Each row is a point on a landscape with many valleys, with its height.
A ball rolls from a point to the lowest of its 3 nearest points, and stops where none of them is lower. Distance is the straight distance between rows; heights are no part of it.
kesub: [101 105 113  99  94 108  99 115 111 121 100  87  99 104 113  79  96 107
  96 105 115 118 114 103 100 108  91 104  94 115 126 122  82  81 101  84
  63 102  98  88 114 103  94  77 103  94  90 109  83  95  99 124 101 112
  95  99 109]  h=65
tanen: [102 110  91 106 117  94 106  97 108  79 101 100 103  97 120 123  88  92
  98 106 108  88  98 105 116  88 109  94 109  87  87  79 138 130  84 101
 124 105 124 108 103  93  98 132 107  98 128 115 112  93  90  70 100  86
 102  96 115]  h=98
Tem: [103  97 114  93  91  92  78  87  76 113  98 118 100 104  71  73 116 114
  98  92  83  90  85  88  57 113 102 113  93 120 100  87  53  68  88 101
  90  91  68  97  80  81 108  75  82  93  72  77  92  99 105 110  86 101
  97 105  94]  h=421
retur: [104  93 113  88  93  95  73  81  72 120  96 121 103 103  65  64 119 113
  93  93  95  87  89  90  58 121  94 117  89 124 107  93  46  63  89  96
  80  96  55  96  71  88 106  72  78  93  63  72  88  95 109 113  89 103
  95 104  94]  h=497
sidus: [107  92 112  99 103 103  78 104  78 108  97 102  89 106  92  68 105 108
  87 101 100 103  96  92  48 119  91 118  97 130 104 121  50  86  98  99
  54  87  68  67  87  87 110  73  86 108  81  76  89  83 116 114  87  97
 103  95 109]  h=121
doza: [100  94  86 104 105  87 108  88 100  82 100 108 108 101 100 126 104  87
 100  97  96  75  91  94 111  94 109  94  94  91  84  83 125 109  97 111
 138  95 111 111  93 101 100 123  94 103 110 108 109 109  94  81  97 102
 107 104  95]  h=439
bes: [104  80  70 105  93  82 109  76  95  79 108  93 107  94  91 136  96  79
  93 106  92  66  80  90 123  96 115  97  95  95  76  84 141 127 110 117
 160  88 105 116  86 109  99 123  97 105 121  95 115 112  84  77 104 102
 123 103  86]  h=244
teli: [106  80 112 102 117 110  94 109  84  88  97  88  76 102  99  94  95 103
  91  93  96 118  96  89  50 112  96 117 105 126  82 126  74 121 118 105
  66  70  88  62  97  98 120  76  90 124 102  81  90  78 128 103  72  98
  99  82 112]  h=92
fasi: [106 104  76 109 115  88 104  87 103  68 102  91 102 104 122 130  88  81
  91 105 104  81  94  98 115  94 115  97 100  92  76  77 147 135  93 105
 141  97 131 107  98  93 102 135  98  96 137 120 118  94  90  61  96  88
 109  96 112]  h=120
kirub: [ 88 107  90  90  90 110 109  96 103 109 105 113 117  87  88 106 106 101
 109  97 102 101 103 111 125  78  92  99 111  71 103  90 113  92  98 109
 125 124 101 129 102 111  99 116 113  97  91  88 110 121  98 104 119  91
 108 111  85]  h=366
maku: [ 94  80  72  98  82  87 106  87  94  98 109 104 104 104  70 115 107  93
 103  99  81  69  81  94 113  93 106  99  95  95  86  97 100 103 116 121
 143  91  89 123  93 113  96 111 103 107  94  89 104 124  91  89 115 102
 119 109  75]  h=69
vok: [102 107 106 102 113  95 104 110 115  95  99 101 102  95 118 110  96 102
 104 105 114 104 105 107 114  89  99  87 104  95 106  95 118 107  97  89
  93 108 109 100 113  94  93 116 105 101 111 113 103  88 100  92 107  94
  92  95 111]  h=193
pufi: [ 97 100 112  95  82  97  92  93  89 120  96 119  99 103  79  84 113 116
 104  83  90  95  93  98  86 103  99 106  93 105 109  97  76  71  91  99
  91 100  79 107  88  95 100  77  85  93  72  92  92 107  99 118 104 110
  93 107  90]  h=373
situ: [ 96 111 117  96  87 105  95  99 109 132  91 110 106 102  92  77 115 113
 108  91 106 101 105 111 102 101  85  99  95  99 123 106  77  65  87  91
  80 118  85 103 106 111  99  70  97  83  73 101  86 113 101 141 122 114
  94 110  96]  h=26
vaz: [101  93  96  92  82  88  91  86  81 108 101 116  99 106  59  86 110 113
 102  85  77  82  87  90  76 109 105 112  92 110  93  82  63  78 102 113
 114  91  75 111  80  92 100  84  86  99  75  85  93 112  96 101  93 105
 102 107  81]  h=94
voger: [ 94  90  83  95  91  92 109  86 102  91  98 108 106 102  81 124 101  89
 105  97  90  78  94  95 111  92 106  99  94  92  87  89 112 102 101 118
 141  91 101 117  92 108  98 117  97 105  99  96 107 117  89  85 105 100
 111 106  84]  h=282
tetun: [ 90  76  74  98  75  88 104  87  94 104 119 102 105 103  70 116 110  94
 103 105  80  73  79  98 118  88 111 105  97  91  85 102  95 100 122 123
 141  97  80 132  95 116  96 117 115 104 100  81 111 128  91  94 126  88
 122 113  64]  h=33
Mer: [100  90  76 103 103  86 111  85  99  79 102  96 109 101  96 130  98  81
  99 102  93  72  89  95 117  97 111 100  96  92  79  86 132 117  98 111
 152  91 110 115  91 104  98 123  93 106 117 103 111 109  84  77  95 100
 111 104  90]  h=301
ledez: [ 97 115 110 100  98 104 101 110 122 115  98 101 106  95 117  83  97 102
 110 108 119 112 111 113 113  97  83  94  95 102 126 105  96  75  95  83
  77 123 100 101 117 110  97  84 112  86  97 112  91 105 101 131 113 111
  97  96 106]  h=100
ped: [ 96 105 103  98  96  95 107  99 102 101  96 117 106  97  92 112 107 105
 109  91  97  89  98  98 109  90  97  97  98  89  99  95 109  90  91 105
 116 103 105 112  98 100  99 112  94 102  91 105 100 107 100  97 108 103
  93 105  97]  h=402
zuvu: [107  90 118 105 108  94  98 107  86  92 100  94  81 105 107 100 101 102
  91  95  92 115  99  91  76 114 109 106 101 115  86 112  87 114 111 100
  75  73  92  81 101  87 104  95  94 110 104  97  91  86 116  94  81  96
  96  92 104]  h=91
fakek: [ 96  84  72 102  89  95 112  84 100  83 110  97 113  91  87 125 102  81
 101 109  90  72  89 103 125  83 116 106  99  77  79  87 129 119 109 116
 153  97 103 132  94 116 100 125 112 100 115  88 116 117  90  80 111  96
 121 109  81]  h=118
pav: [ 92 117  95  98  98 109 106 103 109 112 102 109 112  90 100  98 104 105
 116  94 109 103 106 117 123  84  85  93 108  80 112  93 106  82  92  95
 112 127 103 117 108 112 100 104 113  90  92  99 105 116  95 119 126 100
 100 106  96]  h=38
Nagi: [ 97 100  93 102 105  90 106  93 105  91  98 110 108 102 100 120 101  94
 107  95  98  86  97 101 109  93 106  91  98  94  93  87 117 100  93 111
 128  96 107 111  98  96  98 120  95 102 106 102 108 106  92  83  98  99
  98 100  96]  h=545
zat: [ 93 112  97  95  92 109 109 102 104 108 102 115 113  88  96 102 107 109
 113  91 103 101 107 111 117  79  88  88 109  74 110  94 106  84  94 100
 116 126  99 120 106 112 101 112 111  95  89  95 106 119  96 113 122 101
  98 107  92]  h=540
takol: [101 125  99 103 106 115 105 103 114 104 104 103 114  81 108  96  98 102
 116 107 114 109 109 117 125  83  87  84 109  74 112  84 113  92  88  90
 109 138 111 113 109 108 102 109 119  90 101 101 108 112  95 112 123  91
  95 100  99]  h=576
kedi: [102 108  86 112 119 100 102  94 105  72 101  90 106  92 129 128  84  88
  91 105 108  87  93 102 122  90 114  92 111  83  79  73 148 139  88 101
 127 110 140 109 104  94 101 139 109  91 140 121 122  88  91  64 100  81
 101  88 119]  h=88
varo: [105  96  99  92 108 138 103 115 111 100  93  74  86 106 103  77  87 100
  98  93 119 139 130  93  60 116  87 115 109 122 111 137  73 100 117  96
  58  86 110  55 102 113 116  51  95 116  92  94  90  76 114 126  68 117
  98  99 120]  h=83
nafo: [105  98 103  91 100 135 103 117 112 113  96  70  91 110 107  71  86 104
  95 101 118 144 127 100  78 120  87 114 112 118 113 137  72  95 116  93
  55  95 107  62 109 111 110  61  99 107  92 102  87  80 109 129  76 116
 101  99 118]  h=81
zusov: [104 109 107 101 119 106 108 117 129  93  97  84  98  94 127  92  82 101
  99 119 120 126 118 108 117 100  94  85 103 102 110 106 115 111 104  83
  70 117 120  95 117 107  94 106 119 100 115 122  96  83  96 103 105 101
  96  81 121]  h=44
pef: [ 99  96 114 105 113 108 108 114 112 100 100  83  86 103 116  93  91 103
  97 107 114 129 114  96 104 106 101  96 101 106 111 116 101 114 111  87
  65  94 109  84 110  99  96  94 105 109 105 114  90  80 110 100  93 105
  95  86 112]  h=74
Lasub: [ 98 103 107 100 118 103 102 113 115  93 100  85  93 101 125 100  87 106
  93 115 114 129 112 102 112 104 102  89 104 105 105 111 114 115 112  85
  73 105 117  89 113  97  98 105 110 105 117 119  92  81 105  92  97 103
  92  86 119]  h=90
tel: [100  97 105  99 115 117 109 118 122 100  95  76  88 102 115  85  79 103
  96 117 117 138 126 100 104 111  95  96 104 107 109 121 109 112 117  88
  67 102 118  77 116 106 106  90 111 112 106 115  88  80 108 106  88 108
  99  85 119]  h=75
Bup: [ 90  94  81  97  93 101 108  89 102  93 106 108 113  92  88 121 108  90
 102 101  95  80  95 104 117  82 106 102 106  81  89  89 118 104 104 115
 142 104 100 124  94 114 100 124 105 103 104  94 109 119  94  88 112  95
 111 113  82]  h=169
leki: [ 98  97 107  96  89  88  98  94  90 107  94 118  97 102  78  97 110 111
 106  84  85  88  96  93  89 102 104 102  95 104  97  93  82  81  99 105
 112  92  89 109  89  94 102  95  87  97  83  99  97 113  99 102  97 109
  94 104  87]  h=243
viz: [106  85 114  98 108  89  77 102  77  98  99 100  84 104  94  79 104 104
  88  94  88 102  87  85  50 119  97 113  96 129  90 111  56  93 103 102
  72  78  70  75  87  83 110  82  88 110  94  74  88  86 119 103  77  90
  98  91 105]  h=167
pes: [ 95 110  89  99 100 109 106  95 109 102 103 109 112  81  96 113 102  97
 108 100 107  98 101 113 119  81  93  93 108  69  98  91 118 100  91 102
 127 120 112 121 102 111 104 121 113  97  99  95 112 116  96  97 116  91
 103 105  93]  h=511
leluv: [103  98 117 102  96  99  90  99  83 117  98 107  91 107  98  80 109 108
  93  95  95 107  96  91  76 109  98 113  97 121 111 114  73  85  94  92
  68  89  80  86  91  85  97  81  87  98  81  92  90  94 107 114  93 106
  92  98 101]  h=325
ratas: [105  86  92  93  88  82 100  88  87  98  99 109  95 107  69 102 108 104
 104  90  75  79  83  88  88 109 105 104  90 110  89  89  87  91 105 116
 127  83  91 113  83  93  98  96  87 103  91  92 101 116  90  93  91 106
 103 108  80]  h=319
Lif: [106 100 116  95  91 109  81  99  87 125  97  92  96 106  91  65 109 109
  89 102 107 110  98  96  64 115  93 115  91 127 120 126  51  76  90  93
  50  95  73  72  87  94 100  66  92  96  74  84  91  89 104 131  97 106
  96 104 106]  h=86
raku: [103  96 118 103 104 103  96 112  88 105 102  90  83 107 109  86 103 107
  93 100  99 119 100  93  77 114 102 110 103 114 102 120  80 106 106  95
  65  81  91  79 102  90 106  86  93 105  96  95  92  84 113 107  82 103
  92  92 105]  h=70
gon: [ 96 110  93  98  98 103 107 101 107 101 100 115 111  87  95 110 103 101
 111  98 102  97 102 107 117  84  95  91 106  80 103  90 111  93  91 103
 120 118 105 114 103 107 101 115 110  97  93  98 105 113  95 103 114 100
  98 106  93]  h=544
Rim: [ 98  82 111  99 116 109  85 108  81  91  93  93  84 108  88  79  95 104
  88  95 102 109  96  92  38 114  90 118 103 132  89 125  53 110 113 109
  59  78  72  54  89 100 117  69  88 126  96  72  87  73 128 114  79 101
 103  84 113]  h=93
zufep: [ 98 101 108 107 114  85 104 107 103  86  99 101  91 108 118 116  98  97
  99  97 102 107 104  96 105 101 106  91  94 101  96  99 113 121 102  97
  93  87 110  93 105  87  93 109  93 108 112 115  97  88 106  80  93  94
  92  93 111]  h=87
Zovog: [ 93  98 101  96  92  94 101  96  97 109  95 117 100  99  84 106 107 108
 108  89  91  89  92  97  97  92 103  98  93  94  98  93  95  85  96 109
 112 100  95 112  92 100  97  99  94 100  82  98  96 112  96 103 105 106
  95 104  85]  h=255
sedip: [100  97  78 109 106  91 106  83 104  73 102  95 110  96 107 127  93  83
  98 108  99  72  91 102 118  95 114  99 102  86  80  78 139 126  92 108
 150  97 120 113  96 101 101 132 100  95 125 108 119 104  89  74  97  94
 111 103 101]  h=138
peri: [103 102 119  91  87 106  76  84  80 129  93 115 107 103  73  65 115 114
  96  96  99  97  92  99  61 115  91 112  92 120 117 105  46  65  87  96
  63 100  63  91  80  90 104  67  84  88  65  74  93 102 106 126  99 109
  95 107  98]  h=399
Goviv: [102 110 113  98  93 100  98 108 109 118 100 106  99  98 108  85 105 115
 106 103 110 107 104 107 110 100  92  93  97 101 123 105  93  79  90  88
  80 112  96  99 110 107  94  86  97  93  88 109  90 105 102 125 113 113
  94 104 102]  h=135
didov: [ 91 111 103  93  90 108  98 101 108 122  99 115 117  97  89  91 110 110
 117  87 103 108 106 117 116  86  85  93 108  82 117 101  89  68  94  95
 105 129  88 121 109 114 103  88 107  89  77  95  97 117  97 133 125 107
  97 111  88]  h=620
Deti: [ 99 107 112  98  92 112  97 109 107 129  99  88  98 109 109  70 100 109
 102 107 115 118 110 107  89 113  90 109  90 117 131 126  72  72  96  87
  57 105  93  82 110 110  94  68  99  88  85 107  84  96 101 134 103 112
 101 103 111]  h=63
dufu: [103 106  87 103 110  96 109  97 105  84  99 103 109  94 111 122  97  92
 100  97 107  84  99 104 118  89 106  94 102  88  90  84 129 116  89 106
 127 103 118 112 100  96  98 129 104  98 122 108 111  99  98  77 103  90
 101  99 105]  h=177
Gazi: [102  95 114  97 102 112 102 116 112 109 100  78  92 106 114  81  91 104
  99 108 112 135 120 100  98 112  95 102 106 112 116 128  90  99 112  90
  60  95 104  80 114 104 100  81 104 102  98 107  86  83 106 116  91 112
  99  90 114]  h=71
pov: [ 92 104 109  96  90  98 100  98 100 119  96 118 107  98  83  96 110 114
 106  88  95  94  97 100 101  93 100  96  99  97 109 100  85  75  96  99
 102 110  88 106  95 105 102  92  93  92  74  98  93 114 102 113 112 107
  96 109  90]  h=338
mekel: [102 103 116  96  84 104  88  93  87 131  96 113 108 104  80  70 117 119
 102  91  97  99  96 101  81 108  95 102  95 109 118 103  64  69  86  92
  75 104  75  96  91  97  99  70  88  83  63  90  96 105 104 128 107 113
  94 108  96]  h=383
kaba: [ 91  83  77  93  78  88 100  87  90 107 108 111  98 105  59 108 109 106
 106  95  76  75  86  93 100  97 110 107  94  96  89  99  88  90 119 121
 133  92  83 125  90 110 100 107 100 106  88  84  96 124  93  94 113  99
 114 111  72]  h=73
fen: [ 89  84  71 102  80  93 108  84  97  99 116 105 112  95  87 123 110  80
 100 114  83  78  86 103 130  85 111 107 104  74  82  98 119 112 113 116
 152 102  97 136  95 115  95 123 122 101 109  82 120 123  92  84 119  88
 124 111  76]  h=102
duv: [101  98 106  93 109 139 112 120 124 104  94  70  88 104 110  76  82  96
 101 104 119 146 136  97  84 116  87 110 112 115 115 127  88 103 115  92
  64  98 118  61 114 111 112  61 104 107 100 108  82  80 108 119  73 116
  98  94 125]  h=82
luk: [100  77  64  98  85  86 109  75  92  86 109  97 104 102  79 128 106  83
  98 104  84  66  81  92 122  94 113 100  92  98  80  95 118 118 115 122
 157  87  91 121  88 111  99 115 102 109 110  88 111 120  86  85 111  99
 121 106  77]  h=127
gunef: [101  88 106  98 114 129  96 110  98  97  92  82  82 106  98  83  86 109
  96 100 115 126 109  93  51 116  94 117 115 122 101 132  66 108 112 106
  55  82  94  53  98 106 119  61  91 123  94  80  95  75 120 122  76 112
  99  91 110]  h=85
talom: [101 100 116  96  88  96  84  88  81 121  95 118 101 105  72  75 115 121
  99  87  94  97  94  95  75 111  99 111  91 112 109  99  63  70  90  98
  83 102  73 101  81  92 104  72  85  90  70  86  93 104 102 118 100 109
  92 106  90]  h=389
dap: [ 85  87  71 101  75  98 111  84  94 104 124 100 115  93  85 113 113  78
  96 117  85  84  87 105 136  84 110 112 107  71  88 101 118 110 112 112
 148 101  90 147 102 114  90 125 126  98 111  77 124 125  90  84 131  72
 127 118  72]  h=119
reke: [101 106 107 102 104 105 101 118 121 114  99  88 101 102 121  80  93 106
 103 111 117 125 116 104 109 107  89  95  95 111 121 120  96  91 101  84
  66 110 104  84 119 107  99  85 107  95  99 116  86  91 101 120 104 112
  98  94 116]  h=68
dilep: [100 102 112 105 101  86 102 100  99  97  99 111  97 105 102 107 109 104
 105  90  94  92 101  97 101 104 105  93  94 101 103  93 103  95  95 105
 100  91 104 102 101  91  95 107  89 101  95 106  97  99 103  91  97 104
  92 101  99]  h=500
zike: [105 121  92 112 118 112 103 102 114  79 102  82  99  78 129 119  75  95
  90 111 105  94  96 108 124  85 108  95 119  72  87  72 155 138  81  93
 114 128 141 102 112  97  97 134 119  85 144 121 127  90  87  71 107  83
  97  86 120]  h=79
Dut: [ 96 114 113  96  84 116  94 109 117 137  92 104 111 103  99  69 109 103
 107 106 112 111 118 118 104 101  79 102  89 103 140 113  72  62  92  75
  65 124  85 100 117 119  95  58 105  76  81 106  81 110  97 146 120 118
 101 108 110]  h=57
vove: [ 90 107 102  94  89  99 102  99 103 116 100 118 109  99  88  98 113 115
 113  87  97 100 101 107 113  84  90  92 107  83 108  98  92  78  97 108
 112 119  94 116 103 111 102 101 103  97  78  91  97 115  99 116 123 102
  98 112  84]  h=457
foso: [106  93 112  97  92  81  91  99  83  99  98 112  91 109  87  96 109  98
  98  91  79  92  84  87  72 114 104 107  94 122  93  93  84  95 102 105
  99  76  86  97  87  81 102  92  83 101  92  96  95 101 104  90  80 100
  88 104  93]  h=242
nat: [100 114 103  99 104  97 102 102 109 102  99 113 107  94 102 107 103 103
 110  98 106  99 101 104 111  87  94  89  99  89 106  92 112  92  94  94
 103 113 106 105 105  99  96 107 100  98  99 107  99 101 100 102 110 104
  90 101 104]  h=332
timi: [102 101 114 101 102  95 100 110 100 104 100  97  94 105 118  94  99 108
 101 102 101 114 107  99 101 108 100  96  97 108 108 111  94  98 102  87
  75  91  99  90 109  93  93  94  97 102 102 109  90  88 104 105  96 103
  90  94 106]  h=84
fofa: [ 87 106  81  97  89 110 109  92  99 104 107 107 120  84  90 116 105  94
 102 103  96  95  99 108 128  79  99 105 113  64  95  94 114 102 101 107
 137 114 105 133 102 115 100 125 116 101 102  88 118 120  93  91 121  87
 113 110  82]  h=50
vorug: [ 98 112  98 107 126 104 101 109 116  80  99  93  96  92 130 112  83 100
  94 111 110 104 102 113 119  88 107  86 106  86  89  87 137 131  97  86
  91 117 129  99 113  95  97 128 121  97 130 122 117  82 100  79 103  86
  94  85 118]  h=220
ses: [105  89 111 106 111 119 107 114 106 100  95  79  84 106 113  90  85 102
  95 102 109 138 118  95  84 115 102 106 107 112 104 124  98 118 119  94
  60  85 106  70 105 105 109  79 101 119 106  98  88  79 118 106  82 112
  94  91 115]  h=78
bufev: [104 125 102 101 113 111 108 111 120  94 100  97 106  81 119 102  88  98
 106 108 115 104 105 115 122  88  89  88 104  79 108  87 126 102  85  87
  96 128 119 108 116 110  97 116 118  90 112 110 112 103  91 106 113  91
  91  90 109]  h=638
sezu: [ 99 116 109 102 107 104 101 107 115 110  97 109 109  92 111  93 100 107
 110 102 113 107 104 113 117  94  86  87  99  90 123  98 106  83  88  88
  92 125 102 104 113 104  97  94 106  89  94 105  92 106  96 123 117 104
  89  96 101]  h=232
Fireb: [100 111 112  93  83 125  93 112 116 133  95  83 110 109 105  62 104 104
 103 111 115 112 122 115  93 109  79 113  88 122 141 125  58  60  95  81
  49 112  92  83 117 116  91  55 103  75  79 111  80 105  95 144 102 118
 106 107 114]  h=62
fibut: [104  96 109  97  90  85  87  92  83 104  95 114  97 102  79  90 108 106
 103  88  82  90  88  88  73 110 104 109  90 113  97  90  74  85  96 103
 100  85  83 103  83  81 101  86  79  97  86  93  93 105 100  98  85 102
  92 105  91]  h=46
Bip: [108  87  82 105 110  76 102  88  86  68 101  97  94 114 104 127  94  82
  94  96  90  73  89  86 104 112 115  88  90 109  80  83 127 124 106 116
 145  77 109  99  93  90  97 113  86 110 122 109 103  96  88  72  84  97
 102 103  92]  h=665
Robip: [106  88  85 100  95  82 107  87  94  86  99 103  98 108  83 123 103  93
 103  95  82  68  87  87 103 101 109  95  88 108  79  87 108 103 104 116
 145  83 100 107  88  97  96 108  85 108 104 101 104 111  90  83  93 103
 105 106  83]  h=411
gav: [ 91 106  80 103  95 118 113  94 102  93 108 104 118  79  97 120  99  89
 104 106  96  93 101 115 132  77 100 102 117  61  92  85 129 108  94 108
 140 115 118 127 102 111 104 130 117  96 115  92 118 117  94  85 116  85
 113 106  89]  h=35
bepo: [105 105 106 102 119  89 103 106 106  88  98  97  96 102 122 112  92  99
 102 107 111 106 104 102 114  97 107  89 105  99 101  97 122 119  99  91
  92 102 116  95 107  87  93 118 103 104 118 120 100  87 105  79 100  96
  93  89 113]  h=201
lud: [ 96 108 113 102  99  93 102 104 104 112  98 111  99 101 104  97 106 110
 106  92 108 103 102 101 107  94  94  92  95 100 112 100  98  82  94  91
  88 110  95 103 111 100  97  96  96  96  90 107  92 105 101 115 113 107
  92 101 103]  h=173
sugu: [105  97 119 103  94  88  89 102  83 103  99 105  88 109 101  91 107 107
  99  94  87 101  94  91  76 114 102 103  94 116 101 101  80  94  97  99
  82  83  85  91  94  81  97  90  87  99  90  98  91  95 106 104  84 100
  91 101 100]  h=316
sil: [108  91 100 105 112  73  99 102  90  77  98 100  88 115 109 121  99  86
  96  90  93  93  97  92  95 107 113  93  94 111  79  93 114 123 104 106
 111  73 104  90  97  82  99 107  88 107 122 113 101  91 100  70  84  94
  95  97 106]  h=514
logeb: [102 102 117  94  83 108  83  91  84 128  94 108 105 105  78  62 117 117
  96  92 102 100  96  96  70 112  93 111  93 116 117 108  52  64  87  97
  62 106  65  89  85  95 100  61  84  85  65  84  93 100 103 131  99 112
  96 108  97]  h=388
buta: [101 109 117  98  89 105  91 107  99 123  98 102  97 107 103  75 108 110
 103 102 105 113 102  99  97 107  90 104  96 117 124 114  79  76  91  88
  65 106  88  90 105  99  92  75  97  87  79 104  90  95 101 132 105 113
  93 104 106]  h=67
munu: [102 126  92 110 107 118 108 103 106  86 103  92 110  73 113 109  88  98
 103 113 104  95 101 115 130  84  92  91 118  67  97  76 143 122  80  88
 117 133 131 111 111 104  97 129 122  85 122 110 122 105  85  88 117  85
  98  97 108]  h=58
Fakas: [105 100 116  97  99 111  85 109  91 115 102  85  88 107 107  73  97 109
  96 103 107 122 105  90  74 119  98 112 100 124 115 128  68  93  99  95
  51  89  88  73 100 100 101  75  93 104  88  91  92  85 110 124  90 109
  96  96 105]  h=66
gavip: [104  84  72 102  98  79 105  83  96  77 102  96  98 108  89 129  97  79
 102 100  90  65  85  89 114 100 112  95  88 102  80  89 122 121 104 116
 153  81 104 110  88  98  99 113  91 109 115 101 108 110  85  78  92 104
 112 105  82]  h=409
mugup: [104 114 100 102 126 106 106 112 124  80  97  82  98  90 128 104  73 104
  92 121 116 115 105 113 122  92 104  85 106  93  98  96 132 128  98  83
  82 122 132  97 119  98  94 122 125  96 126 127 113  84  99  81 103  86
  94  78 117]  h=249
let: [ 99  99  96 105 109  86 102 101 105  87  97 109  99 107 110 122  98  97
 100 100 100  86 101  96 107  96 104  90  94  97  89  87 118 108  95 104
 118  92 111 104 101  91  95 123  93 104 110 113 100  97  97  83  95  95
  93 100 104]  h=591
deked: [100 113  92 104 111 103 103 101 110  87  99 103 108  86 118 116  97  98
 103 103 111  93 101 112 117  87 102  90 102  83  97  85 127 109  88  97
 113 116 121 110 107 100  98 129 107  99 114 108 109  99  97  85 106  93
  97  98 108]  h=159
Faf: [110  97  77 107 110  83  99  89 102  66 104  93 102 109 116 133  90  82
  91  99  99  75  91  91 116 106 117  91  94 101  74  81 147 137 103 113
 148  87 116 101  93  92 101 128  92 102 138 111 116  93  89  64  87  92
 110  98 106]  h=346
zevom: [ 90  93  93  95  82  92 102  89  96 110 102 116 101 103  69 104 106 108
 107  87  81  80  93  96  96  95 104  99  97  94  94  93  91  84 103 111
 126 100  90 117  90 103 102 103  96 100  82  96 100 119  97  98 106 103
 105 107  81]  h=149
dafe: [105  92 117  98  94  85  82  95  76 109  99 110  92 106  86  78 111 105
  94  90  84  95  85  88  59 115  99 114  91 125  99  99  60  81  93  97
  83  89  69  90  83  84 106  84  84 100  82  81  91  95 109 105  81  95
  95  99  98]  h=274
zunag: [103  98  92 105 110  83 104  99 101  77  98 100 101 107 114 126  93  85
  97  94  98  87 100  95 110  98 112  91  93 101  87  84 130 121  98 107
 124  90 118 100  99  91 101 123  96 100 125 116 106  93  99  72  90  91
 101  98 108]  h=452
Nuz: [103 106 116 100  87 107  87 100  91 127  99 100  99 105  97  71 110 112
  97 103 106 109  98 102  82 113  94 109  90 117 128 119  64  72  91  89
  59 100  82  87  98 100  92  66  93  86  72  97  88 101  99 137 101 113
  92 105 101]  h=72
Sipe: [108  90 112 104 109  84  94 106  80  81 100  98  83 114 108 103 104  93
  89  90  82 107  96  91  75 112 106 104  96 119  81 105  92 121 113 104
  87  68  95  84  93  81  98  95  88 110 112 101  97  87 108  84  76  93
  93  94 103]  h=147
Vis: [104 112 103 104 119 102 106 113 121  90  98  93  99  96 129 103  83 102
  97 116 115 113 108 108 113  95 102  85 103  96 102  97 124 115 104  86
  78 117 120  98 114  99  97 116 114 105 119 117 104  87 102  90 104  93
  92  84 115]  h=113
Dema: [102  96  97 101 101  85 104  98  96  94  94 109 100 103  97 116 106  98
 103  88  88  84  94  95  98  99 108  95  94 103  92  91 110  98  97 108
 117  89 103 108  93  93  98 111  86 105  98 108  99 106  96  87  96 101
  96 105  93]  h=565
paka: [104  91 112 106 112  86  99 110  89  82  98  93  83 114 113 112 101  90
  90  91  89 111  99  94  88 109 113  97  94 112  81 100 109 129 116 100
  90  71 103  84 100  85  98 104  93 114 118 108  95  87 113  78  81  92
  93  94 112]  h=246
gase: [103 109 102 105 120  99 100 109 113  84  99  94  99 101 124 114  86 100
  96 109 114 104 105 109 114  92 102  83 103  93  94  90 127 123  95  96
  95 113 120 102 109  92  97 128 111  99 124 118 108  87 100  76 104  91
  93  86 116]  h=183
Suza: [ 88 100  76 101  84 109 114  92 101 100 112 100 115  85  91 117 108  86
  96 114  95  92  96 109 134  80 107 110 118  62  88  89 122 111 101 107
 146 114 106 137 101 117  98 128 121  98 109  85 119 121  92  84 120  81
 120 114  82]  h=77
toda: [103  85 115 102 112 112 100 111  94  94 101  85  79 105 110  97  89 102
  92  97 103 127 108  93  76 112 103 106 111 114  95 123  90 123 119  96
  59  78  98  68 103  92 109  86  95 120 106  96  91  80 122  99  82 107
  93  90 110]  h=76
niso: [ 91 112  88 104  95 121 111 100 100  95 107  98 117  73  99 110  98  92
 102 106  97 100 100 118 135  81  96  97 121  58  96  80 131 109  92 101
 136 127 122 124 108 113  98 129 121  94 108  93 117 117  91  87 118  86
 109 109  91]  h=60
ruba: [ 97  99  78 105  99 102 106  84 106  87 104 101 115  87  98 127  97  83
  99 104  96  78  97 104 122  84 106 101 102  79  84  85 131 114  96 110
 145 101 116 120  98 112 102 128 105 101 112  97 114 111  91  77 107  93
 114 103  93]  h=36
kubep: [102  95 112 100 116 104 104 113 105  89  93  89  82 104 120 107  89  96
  89 107 107 128 113  95 102 104 105  89 103 104  97 110 110 125 119  90
  74  88 110  85 108  92  98 100 100 115 116 112  92  81 111  86  91 101
  94  87 114]  h=89
goz: [ 88 117  85  94  85 123 109 100  97 111 112 104 122  80  95  97 102  96
 108 108  96 110 104 116 141  76  90 100 122  60 106  90 114  96  98 102
 128 132 107 131 103 116 101 125 134  90 101  86 122 122  91  98 125  77
 111 112  82]  h=523
didev: [113  89  96 102 114  71  97  97  86  69 100  94  84 117 111 124  99  82
  87  88  83  90  98  86  94 114 115  94  91 118  75  92 114 129 113 114
 121  69 104  86  91  81 100 102  87 107 127 109 104  84  98  70  76  93
  99 103  99]  h=678
bibip: [101 113 108 100 116 100 103 113 121  97  97  95 104  94 124  98  90 101
 102 114 117 111 107 111 119  95  94  89 101  95 112  97 114 102  97  88
  77 118 116  99 117 102  92 112 112  99 112 116  97  93  97 101 107  95
  93  89 107]  h=116
toveg: [103  93 108  99 107 122  97 111 101 108  98  74  84 109 107  82  89 105
  96 100 112 135 116  94  71 119  94 115 110 119 110 132  77 105 114  96
  57  87 102  64 105 108 112  67  99 116  93  94  90  81 117 120  79 110
  98  91 112]  h=80
lor: [104  99 112 100  92 112  93 115 105 123 101  83  95 109 109  70  98 106
 100 108 116 122 114  97  86 115  93 108  98 118 121 132  70  84 101  89
  54  99  94  78 107 102  96  70  96  97  86 101  86  91 106 132  94 113
  98  98 111]  h=64
seb: [105  96 105 100  98  78  97 100  82  90  97 106  88 108  91 104 105  93
 100  87  75  89  86  83  79 114 105 105  88 113  86  87  92  98 106 111
 114  78  92  98  87  82  99  99  84 103  98 102  98 101  96  88  78  98
  98 102  96]  h=384

For each start below, name the point where the ball stops.
peri => tetun
dufu => munu
let => munu
Bip => munu
retur => tetun
vove => tetun
gavip => tetun
nat => Deti
teli => Deti

Call two points neighbours if one is among the 3 nearest of the other. Go from one point of each pair to the other, from neighbour to neighbour, staying as low as possible. Name the highest point that can't be avoided.
fibut and toveg => leki
pav and pef => zat
ruba and tetun => fakek
Deti and zufep => kubep
tetun and gav => fen
zufep and zusov => Lasub
